A landscape with many valleys, sampled at points; each row gives a point and its height.
From any point a ball rolls to the lowest of the 3 points nearest to it. It stops when none of these is lower. Distance is the straight distance between rows; heights are no part of it.
z_687: [ 21  48 -20  -5   1 -23 -33 -54   3 -18  11   6   1   3  14  23 -25  23
  -1  23 -33  27  19   3 -37 -11  36]  (h 205)
z_673: [  4  -4   6  16  24  20  -7  34 -33   1   8  14 -10  -8 -15  22 -18   9
 -21  -4  -1 -29   4  33 -25 -10 -12]  (h 529)
z_936: [-12  18 -15   2 -30  14 -14  23  -8 -15 -19 -22 -17  -6 -10  11  -2  38
 -12   3  24   9 -11  14   0 -15 -17]  (h 307)
z_464: [-11  14  -4  -7  -9   6  -7  20  16   2  26  -7 -15   3 -15 -22  16  34
  16   4  10  -4 -23   1   2 -17 -20]  (h 299)
z_298: [ -4  18  -1 -10  -9  -1 -10 -25 -23   9  -4 -28 -32  17  11 -14   9  37
  -4   2 -23   4 -20  -9  -2   3 -21]  (h 272)
z_442: [ 26 -28  20  19  32  20  19  34 -52  26 -13   6  -1  -7 -16   0 -12 -21
   7 -15  35  -4  13  -1  -6  11   4]  (h 650)
z_949: [ 12  13 -15   9 -20   5 -21  19 -22 -17 -51 -24  -5  -3  35  42 -10  36
 -32 -22  -4  13  -1  10  -9 -17   5]  (h 566)
z_276: [ 13 -36  23   3   9   2  34  45 -39   7 -16 -21  37 -26 -20 -24  -6 -48
  -5 -18  21  11   4   2  -6   4   7]  (h 467)
z_223: [ 16 -12  -5  19  10   5   6  27  25  -4  25  14  -1   2 -15  12   1   6
  21   5  27 -26  -5   1   9  -7  -8]  (h 332)
z_259: [ 22 -18   5  18   7  -3  29  21 -14  16  -6  -4  12 -11  -8  -3 -15 -28
  25 -15  28 -16  -4 -17  36   8   4]  (h 400)
z_794: [  0  20  -8   6 -18 -12 -14 -47  55  -9 -24   1 -18  35  -5  28  28  -7
   1  20 -29  23  22 -20   3  11  -6]  (h 318)
z_323: [ 18 -34  17   4  36  16  13  37 -61  21 -13   6  25  -9  -7 -22  -5 -22
  -8 -23  31   0  10  -7 -20   2   8]  (h 401)
z_591: [-55   4  24 -19  -4 -35  22 -66  50 -20  -2   2  -3  23  37 -25  45 -28
   5  -1 -34  15  -8   4  35  22  19]  (h 319)
z_857: [ -1  41  -3  -3 -20 -32 -45 -74  24 -28  -6  21  -7  14  24  29   1  32
   2   2  17  42  34  22 -44 -13  43]  (h 929)
z_752: [  0  28  -6  -6 -45 -13 -25 -48  56 -10 -19  28 -16  25 -12  26  24   3
   1  33 -28  36  27 -17  -6  -5   7]  (h 377)
z_745: [ -8   8  -8  -2 -27 -20  -1 -51  66  -4 -22  11 -20  41   2  12  39 -10
  15  17 -27  16  -1 -17  24   9 -26]  (h 170)
z_262: [-53  12   9   5  -1   4  16 -12  46 -26  13 -19   0 -10 -11   3  11 -29
  40 -12  -8   9  -2  21   6  29  20]  (h 121)
z_988: [ 21 -47 -36 -10  15  25 -36  40 -37  40  -1  33  10  -7  14  14 -32  19
 -50   6  44 -44  -2  20 -33 -18 -23]  (h 528)
z_620: [ -1  13  -1 -18 -23 -34  -2 -46  65  -1  -8  27 -12  44 -13  11  28  -7
  11  29 -37  26   8 -19  20  -1 -15]  (h 220)
z_61: [  0  35   4  11 -14   0 -24 -49  37 -14 -22   1 -24  25 -11  31  13   1
  -3   6 -33  14  27 -20  -9   7   6]  (h 380)
z_821: [  6  -2  -7  15   0   9   0  33  15  -7  17   5 -11   4 -20  12  -8  16
  15   4  22 -26  -9  24  -1  -9 -10]  (h 320)
z_433: [-17   1  13  -3   9   1  13   3  20 -17  44  -5   8 -19  -3 -13  10 -24
  25 -11 -28   4  15  -5  13  39  25]  (h 100)
z_989: [ -2  12  -2  13 -15  21 -14  40   3  -8   7  -2 -15   3 -20  31  -9  29
  -1   1  19  -9 -12  17  -5 -17 -17]  (h 312)
z_705: [  1  -1  10  -5  26  11 -12  36 -51  -2   8  10   2 -10 -14  24 -30  19
 -32 -13  -8 -21 -11  33 -39 -14 -12]  (h 549)
z_467: [ -7  14   1  16 -18  -6  -9 -49  30  -3 -34 -12 -29  19  -4  21  34  -8
  19  -2 -24  14  14  -7  16  21  -7]  (h 296)
z_354: [ 20 -21   3  18  15  -4  19  20   8  11  13   7  14  -9   1  -7  -7 -14
  26  -6  21 -30  -2 -23  45   7   3]  (h 294)
z_102: [ 13 -27  12  22  34  19  12  34 -35  21   1   0  -3   1 -16  15  -1 -22
  19 -14  22 -17   9   2  -6  16  11]  (h 773)
z_261: [ 19 -28  12   2  36   7  12  43 -54  31 -14  14  28 -14  -2 -33  -1 -22
 -10 -12  36   3   4 -14 -18 -10   0]  (h 166)
z_761: [-13  22   0   8  -9  15 -19  40 -19 -13 -16  -5  -7 -19 -12  37 -21  27
 -30 -18   4   3 -11  25 -17 -22  -5]  (h 325)
z_895: [ 22  26 -19  -3  -2  -5 -18 -40 -15  -4  -4 -13 -25  16  21   0 -12  32
  -4  17 -46  13   4 -12 -15   1  -2]  (h 298)
z_463: [  8  40   5   9  -2  -3 -15 -44   7  -5 -23  -7 -22  19  -3  16   1   2
  -4   6 -52   8  17 -14 -10   8   6]  (h 327)
z_526: [ 11 -21  -3 -13  37  14 -12  30 -51  29  18  28   0  -7   6  -3 -24  21
 -36   3  15 -33   2  16 -31 -16 -15]  (h 620)
z_414: [  7  -6  11  23  19  27   2  36 -14   0   9   7  -9   2 -21  36 -20  -2
   2   2  10 -24  -1  15 -18  -1  -7]  (h 487)
z_751: [  1  52  -7  -5 -26 -18 -35 -54  33 -28  -8  24  -5   8   6  29   5  23
  -5  11   5  40  29   9 -37 -17  49]  (h 750)
z_678: [-36  22   5   8 -11  -2  -3 -29  27 -13 -15 -32 -20  -7 -15  13  33 -15
  28 -21  -5  10 -14  13   3  24  -5]  (h 142)
z_708: [-26   5   4  -6 -13 -30   4 -57  60  -4 -20   4 -15  27   6  -2  44 -12
  19   5 -14   2 -10 -10  30   8 -19]  (h 240)
z_911: [  6 -19   0 -14  23   0 -13  36 -57  15  26  16   4  -6   3  16 -38  33
 -40  10   3 -30 -15  20 -26 -23 -11]  (h 571)
z_546: [ -9   3  -3 -23  11  -7 -15  35 -57  -2   8  -2   1 -17  12  13 -48  24
 -55  -7  -9 -12 -22  39 -36 -24 -11]  (h 556)
z_798: [ 21 -44   9  -7  25   3  18  48 -26  15   5 -18  56 -19 -24 -45   4 -33
 -30  -8  27  -3   4 -13 -12 -35 -11]  (h 349)
z_333: [ -4  13  -6  -8 -18   4 -11   5 -14 -10  -4 -21 -21   7  -1 -18   4  40
  -3   3   5  13 -22   6   6 -10 -30]  (h 297)
z_810: [  6  39 -10 -12 -42 -16 -28 -44  47 -22 -11  26 -17  19  -4  37   8   2
   0  31 -15  39  37 -12 -28  -6  23]  (h 463)
z_135: [-19   5   8 -20  -7 -47  16 -55  63   0 -12  11 -13  32   7  -2  41 -13
  13  20 -31  16  -8 -14  22   6 -12]  (h 253)
z_565: [ 23   3 -24 -16 -27  13 -23 -11 -19  -3 -22 -16 -15  21  33   7  -4  57
  -8  17 -12  18  -5 -10   0 -10 -12]  (h 361)
z_998: [  7 -20  18   7  36  27   6  33 -51  21   9  28  -3  -4 -10   8 -18   3
 -14  -3  -1 -27   6   8 -32   3   3]  (h 631)
z_625: [ 20 -38   0  -5  27   8  15  56 -39  26 -17  -5  38 -11 -10 -51  -3 -26
 -27  -5  30   7  -7 -12 -27 -33  -7]  (h 321)
z_543: [  9 -36 -10 -16  25  14 -26  27 -43  31  20  27   2  -6  10   0 -34  22
 -46  15  18 -36  -7  16 -28 -16 -19]  (h 607)
z_534: [ 17 -20  -5  14   6 -11  31  17  12   7  24  12  19 -14   9 -16  -5  -8
  19  -9  18 -27   3 -28  46   2   3]  (h 239)
z_991: [  7 -19   5   3  12  -7  34  13   8   3  19   1  14 -18  15 -39  12  -9
   5 -18 -11 -18   9 -27  52   9  12]  (h 143)
z_111: [ 13  15 -13  -8 -35   6 -17  13 -16  -7 -22 -15 -17  15  12   9  -2  45
 -11  -1  15  14 -14   8  -6 -14 -19]  (h 314)
z_83: [  6  21 -12  -6   7 -11 -23  25 -57 -13 -28 -17  12 -15  24  27 -29  30
 -54 -29 -11   5 -19  17 -27 -19   1]  (h 559)
z_784: [-51  14  -4 -10 -23 -19   9 -42  55 -11  -4 -19  -9   1   7  -3  34 -25
  21  -1  15   4 -26   8  32  13  11]  (h 328)
z_447: [ 16 -17   9  32  14  22  13  27  -4  10   4  15  -1   4 -15  27 -19   2
  25  -9  28 -27   0   2   2   2 -10]  (h 415)
z_792: [ 26  33 -22 -14  -4 -15 -28 -51  -2 -18  17   2  -1   5  27  13 -35  37
  10  29 -43  24   3   2 -40  -8  16]  (h 363)
z_557: [ 37   2 -27 -11 -21  19 -26 -13  -3  -5 -26  -8 -11  16  47  26 -19  53
  -5  17 -10  22  13  -3   0  -7   1]  (h 404)
z_744: [-43  19   9   5   3   2   5 -15  10 -18  23 -18 -10  -7 -23  -8  24 -16
  32 -14 -16  17 -13  14  -5  25  10]  (h 130)
z_113: [ 14 -31 -10   4  34  20   2  49 -56  39 -17  22  26 -15  -2 -46  -2  -4
 -18  10  44 -10  -9 -19 -17 -26 -15]  (h 322)
z_861: [-13  11  -2   7 -21  -6 -10 -49  54  -4 -31  -5 -27  24  -4  18  33 -17
  17   0 -11  16   4  -5  19  18 -15]  (h 247)
z_611: [-57  23  -5  -4 -28 -30   4 -33  69 -20  19   4  12 -15  11 -11  17 -32
  24  13  -1  -2 -24   2  38  18  33]  (h 338)
z_343: [-12  25   3 -18 -15  -2 -12   5 -15 -11  17 -11 -22   5 -10 -24  10  30
   6   4  -6  14 -25  12  -4  -6 -28]  (h 292)
z_192: [-15  -4  10  -3  -5  14  27  -9  36 -22  30  -6  14 -17  -1  -5  -7 -40
  36  -6 -29   0  14   1  13  48  23]  (h 118)
z_429: [ 15 -42 -26   8  20  21 -22  27 -50  43  -3  35   5  -9  10 -13 -16  11
 -36   7  52 -32  -5   2 -17 -19 -15]  (h 450)
z_13: [ -4   3  -7  -1 -12  11  -6  29  12 -15   9 -11 -10   4 -19  -2   0  38
  11  -4  21   1 -17  10   1 -13 -25]  (h 302)
z_816: [-41   8   8 -19  -2 -35   8 -66  62  -2  -5  -3  -7  23  27 -28  46 -16
  13   9 -12  14 -16  -4  41  21  -2]  (h 293)
z_999: [  8  37  -4  15  -4  -9 -28 -51  21 -16 -24  11 -13  12   2  27  -3   2
  -3  16 -50  23  25 -22 -19   4  20]  (h 423)
z_537: [-34   8  12  -8   6   4  17  -4  31 -16  36 -19   3 -18 -11 -10   9 -31
  42   0 -21   2   9   6  13  41  20]  (h 111)
z_254: [  0 -14  13  -3   0  14  32   6   9  -2  22   0  22 -26  25 -36  11 -24
   6 -21 -18  -5  22 -31  47  25  20]  (h 131)
z_458: [ 15 -22   9   9 -21 -13  48  27 -16  10  -5 -19  46 -22 -19 -10 -31 -45
   5 -19  31   2 -11  -2  35   0   0]  (h 472)
z_120: [  6 -45 -34 -23   2  18 -34  23 -36  26  -2  20  12  -8  18  21 -36  27
 -54  11  34 -51   3  24 -26 -22 -20]  (h 590)
z_488: [ -7 -18  20   3  15   9  30   9  23  -8  37   1  10 -19  22 -29  14 -22
  25  -4 -25  -8  12 -16  35  13  17]  (h 51)
z_399: [  8  27  -8  -2  -7  -4  -9 -41 -25  -1 -12 -17 -27  15  11  -5   5  19
 -11   2 -43  15   0 -14  -5   3 -13]  (h 230)
z_822: [  4 -40  32  -9 -11  14  47  37 -21  -1  -6 -36  52 -26 -21 -11 -18 -58
 -19 -13  17  -2   3   6  -3  -1   1]  (h 418)
z_963: [  5  -8   3   7  17  -4  10  20  22   0  41   6   2  -5  -1 -29   7   5
  29   3   9 -14  -4 -19  18   4   0]  (h 300)
z_360: [  8  -1  10   4 -20 -17  45   9 -11   4  -5 -16  33 -38   1 -26 -10 -34
   2 -24  22 -13 -15 -20  59 -11   5]  (h 502)
z_127: [-29   3  -4   3 -21  15  19 -12  40 -20  18  -2  11 -24  -4   7 -15 -40
  36   3 -30 -13   4   8  29  34  32]  (h 134)
z_559: [ 28 -22   5  34  19   4  20  32 -15  11  -4  10   6  -2 -16  10 -15 -19
  27 -11  35 -20   5   0  26  10   7]  (h 527)
z_878: [ 19 -39  -8  -3  37  13  -8  33 -61  38  -4  33   7  -2   3 -36 -13   2
 -30  -1  41 -23  -7  -1 -14 -17  -8]  (h 385)
z_134: [-51  15   8 -14 -25 -32   9 -54  67 -12   3   2  -3  13  24 -23  47 -27
  14   3  -2   9 -22  -3  38  14   7]  (h 313)
z_843: [-18  29  18   4  -6  -1   4 -21 -14  -4   1 -25 -33   7 -13 -15  29   8
   5 -11 -23  25 -13  -1  -7  12 -12]  (h 295)
z_834: [-20   7   8 -11  24   7  11   9  13 -10  47  -5  -1  -4 -16 -31  18   8
  26  -2 -13  10   6  -3  -4   0  -3]  (h 310)
z_538: [ 35  17 -24 -17  -3  -9 -21 -35  -9   3   2  -4  -4  14  25  18 -26  35
   0  35 -37  18  10  -9 -22  -8   9]  (h 362)
z_362: [ 16 -37  17 -10   4   5  27  52 -24  12   4 -30  57 -26 -28 -38   0 -52
 -35 -17  30  -8  11  -1 -21 -22   1]  (h 376)
z_427: [ 18 -29  11  21  17   9  26  31 -36  19 -17  -2   7  -5 -17  -6 -12 -28
  12 -13  27  -8   5   2   7  15  15]  (h 679)

Where does a ball stop that starts at each point below?
z_427 => z_488
z_102 => z_488
z_761 => z_399
z_458 => z_488
z_526 => z_399
z_546 => z_399
z_998 => z_399
z_988 => z_261
